The views of a scene show one set of named points, each view turned or mirrored, shifted and resized as a whole, with a little noise and some points left out.
In the rows, zero is written as 128.

Scene 1
View 1
Z347: [153 106 108 146 112 137 116 128 129 101]
Z446: [168  85  87 146 130 118 152 126 133 103]
Z152: [157 141 127 136  90 100  78 106 141 134]
Z400: [148  96 108 141 138 147 154 126 127 103]
Z724: [121 143 116 127 146 119 139 112 138 132]
Z408: [116 157 130 140 107 136  77 119 129 117]
Z27: [138 130 148 115 130 145 128 107 136 135]
Z787: [126 125 125 126 149 146 151 119 131 121]
Z86: [130 116 113 140 125 171 123 130 119  94]
Z995: [139 140 108 138 123  92 111 113 138 132]
Z805: [149 129 139 130  99 136  94 110 135 125]
Z396: [129 110 156 112 141 200 152 118 125 106]
Z471: [115 153 111 134 141 106 123 115 134 131]
Z175: [138 135 103 142 123 103 113 117 136 123]
View 2
Z408: [139  91  95 171 107  77 114 125 146  68]
Z805: [120 124 106 166 137  69 147 155 143 116]
Z724: [104 162 106  99 122 121 137  90 162  82]
Z152: [ 85  57  79 163 152 106 130 145 110 123]
Z175: [ 81 114 101 122 129 128 125 131 138 102]
Z27: [155 196 108 129 135  50 171 111 178  96]
Z396: [150 235 162 148  87  55 151 160 202  69]
Z446: [ 37 175 155 114 126 150 134 188 156 129]
Z400: [ 73 193 160 124 103 125 127 179 169 102]
Z995: [ 86 111  90 114 142 125 133 116 135 109]
View 3
Z175: [104 106 134 115 130 101 120 108  72 142]
Z995: [111 106 130 103 121 108 128  94  65 135]
Z471: [107 121 123 128 118 128 120 117  56 137]
Z152: [107  65 116 123  86  92 133 102  73  83]
Z446: [ 96  84 174  97 186  59 115 103 130 173]
Z347: [104  82 162 136 151  86 120 129 132 146]
Z400: [105 107 175 117 183 101 119 124 138 186]
Z396: [138 140 180 149 170 182 139 153 178 209]
Z787: [133 137 166 110 168 167 138 116 134 199]
Z86: [105 115 161 163 159 124 114 154 143 169]
Z27: [143 118 145 112 133 169 148 110 124 169]
Z805: [132  85 135 137 106 136 143 122 122 126]
Z724: [117 141 141 104 147 141 124 106  70 174]
Z408: [111 110 115 169  95 147 128 146  85 115]
View 4
Z446: [149 119 164 192 143 190  91  93 177 176]
Z396: [156  52 119 168 190 159  28  53  10 139]
Z175: [141 102 169 127 107 135 144 101 154 141]
Z724: [158  66 171 113 113 136 134  51 133 136]
Z400: [156 102 162 188 156 173  88  71 129 162]
Z152: [110 120 153  94  97 117 152 178 152 137]
Z995: [134  94 167 107  98 133 151 107 159 141]
Z787: [166  65 165 147 138 150 102  43 109 146]
Z27: [143  51 137 107 128 143  89  78  89 140]
Z408: [136 111 156 106 122  80 157 124  77 106]
Z471: [142  94 170 105 107 112 159  94 129 127]
Z347: [138 127 150 172 146 152 103 123 126 150]
Z86: [161 119 156 181 166 134 107  85  79 131]

In a view up to two points have been moved. Name them for each view, in the order of its rows, or write none.
view 1 -> Z152, Z471
view 2 -> Z27
view 3 -> Z787
view 4 -> Z396
